Each row is a point on a landscape with many peaks, with its height.
A climber steps from a point to the highest of its 5 nearest points, and stops where none of them is higher. Distance is the straight distance between rows; heights are no part of it.
fesu: [ -6  -3  17  42  41 -30  32  13  -8]  (h 436)
mag: [ 22  42  21   6  -4  11 -12   2  21]  (h 59)
bezi: [ 35  41  38  15 -12   8  -8  18  37]  (h 197)
rabev: [  2 -43  -8  -6  61  -2  81  64 -12]  (h 213)
zoviz: [-46 -60 -49 -49  -1   5  11  -9 -30]  (h 192)
fipub: [-32 -21 -34 -25  -9   7 -27 -49 -25]  (h 467)
zotig: [46 43 44 41 13  4  9 20 26]  (h 259)
senul: [  8  11  29  56  43 -33  30  24  -6]  (h 377)
Tad: [62 47 63 49 -4 -5  7 43 46]  (h 212)
lal: [ 34  44  48  26 -36   1 -16  28  46]  (h 311)
tisar: [ 34  34  42  57  37 -16  17  16   9]  (h 320)
Pufu: [ 43  43  55  33 -31  -7  -8  32  48]  (h 292)
Gupi: [-45 -46 -35 -33  11  -9  19   7 -26]  (h 470)
Fofa: [27 42 30 37 21 -5  7  6 10]  (h 302)
zil: [-49 -61 -61 -48 -16   5 -19 -57 -43]  (h 600)
gike: [51 46 54 51  8  3  6 31 30]  (h 221)
Neven: [ 10  22  24  45  34 -17  20   6  -3]  (h 355)
Somur: [-30 -10 -23 -14   0  -2 -18 -32 -23]  (h 388)
sebo: [ 15  -5 -21 -48 -61  44 -53 -51  10]  (h 332)
teme: [ -2  -5 -32 -42 -36  40 -48 -58 -13]  (h 492)
Bagez: [ 14   6 -18 -39 -47  37 -56 -39   5]  (h 516)
soket: [ 5 33 15 21 22 -3  3 -6  0]  (h 240)
nes: [-40 -24 -23  -6  11 -17  10  -1 -20]  (h 488)
zed: [-20 -11 -34 -29 -12  16 -38 -55 -24]  (h 489)
lezag: [-32 -31 -15  -2  25 -21  40  29 -13]  (h 622)
vasik: [ 29  39  25   3 -35  10 -26  12  35]  (h 392)
litut: [-30 -43 -30 -32  28  -5  49  35 -19]  (h 787)
mamet: [  4 -38  11  28  50 -33  68  65  -7]  (h 469)
gil: [ 50  42  53  37 -25  -3  -2  40  49]  (h 271)
Sibuf: [ 12   5   7 -25 -89  12 -56 -14  32]  (h 552)
luta: [ 39  45  44  24 -20   6  -7  29  42]  (h 283)
Sel: [52 46 50 61 33 -6 16 22 25]  (h 159)
mapiz: [  0   6 -23 -35 -25  29 -37 -48 -12]  (h 542)
Danod: [ 21  21  20 -11 -69  11 -46   3  36]  (h 448)
Defe: [22 43 28 19  4  8 -6  3 17]  (h 151)
fuv: [-17   9  -2  10  25 -15   3 -11  -9]  (h 361)
pefeb: [-27  -2 -13   6  15 -15   7 -13 -23]  (h 431)
nezog: [-15  14 -11   0   6   6 -13 -27 -15]  (h 173)
tel: [ 18  30   7 -19 -33  23 -36  -6  21]  (h 541)
Nesik: [-41 -31 -37 -27   0  -7  -8 -29 -32]  (h 417)
gik: [-24 -15   2  23  28 -31  29  17 -12]  (h 501)
lel: [ 15 -40   1   8  72  -9  83  72  -9]  (h 591)
rafi: [ 10  35   8   7   6  10 -14 -15   5]  (h 74)
gemak: [  1  12 -15 -22 -16  22 -31 -38 -12]  (h 455)
Gole: [-18  -4 -27 -18  -4  10 -29 -46 -20]  (h 449)
basuv: [ 11  17  -3 -24 -34  30 -40 -28   5]  (h 683)
Sefi: [  12  -10   -6  -32 -101   25  -65  -33   24]  (h 609)
gomup: [-42 -50 -41 -38   5  -8   7 -12 -29]  (h 215)
Mif: [-30 -29 -50 -38 -16  17 -33 -70 -33]  (h 473)
Gise: [  3 -15  22  57  50 -44  48  41  -4]  (h 406)
rebe: [-13 -23   1  24  38 -33  47  36 -12]  (h 534)
mune: [-14 -40 -14  -8  44 -13  62  51 -14]  (h 515)
simop: [-21 -33  -7  10  37 -26  50  39 -10]  (h 556)
Loz: [-49 -74 -73 -66 -21   9  -5 -37 -37]  (h 336)
dogi: [-44 -44 -45 -32 -10   0 -13 -41 -37]  (h 712)
vib: [ 26  36  23  -1 -21  17 -21   2  30]  (h 297)
Veti: [-45 -43 -31 -24  18 -13  29  17 -21]  (h 610)

Two climbers start at each pair of points below. Name the first point that both come to, or write never.
Defe, pefeb | lezag
teme, fuv | never
fesu, simop | lezag
rafi, zed | basuv

For each start below, name the point where the climber stops.
tisar | litut
nes | litut
nezog | basuv
Gole | basuv
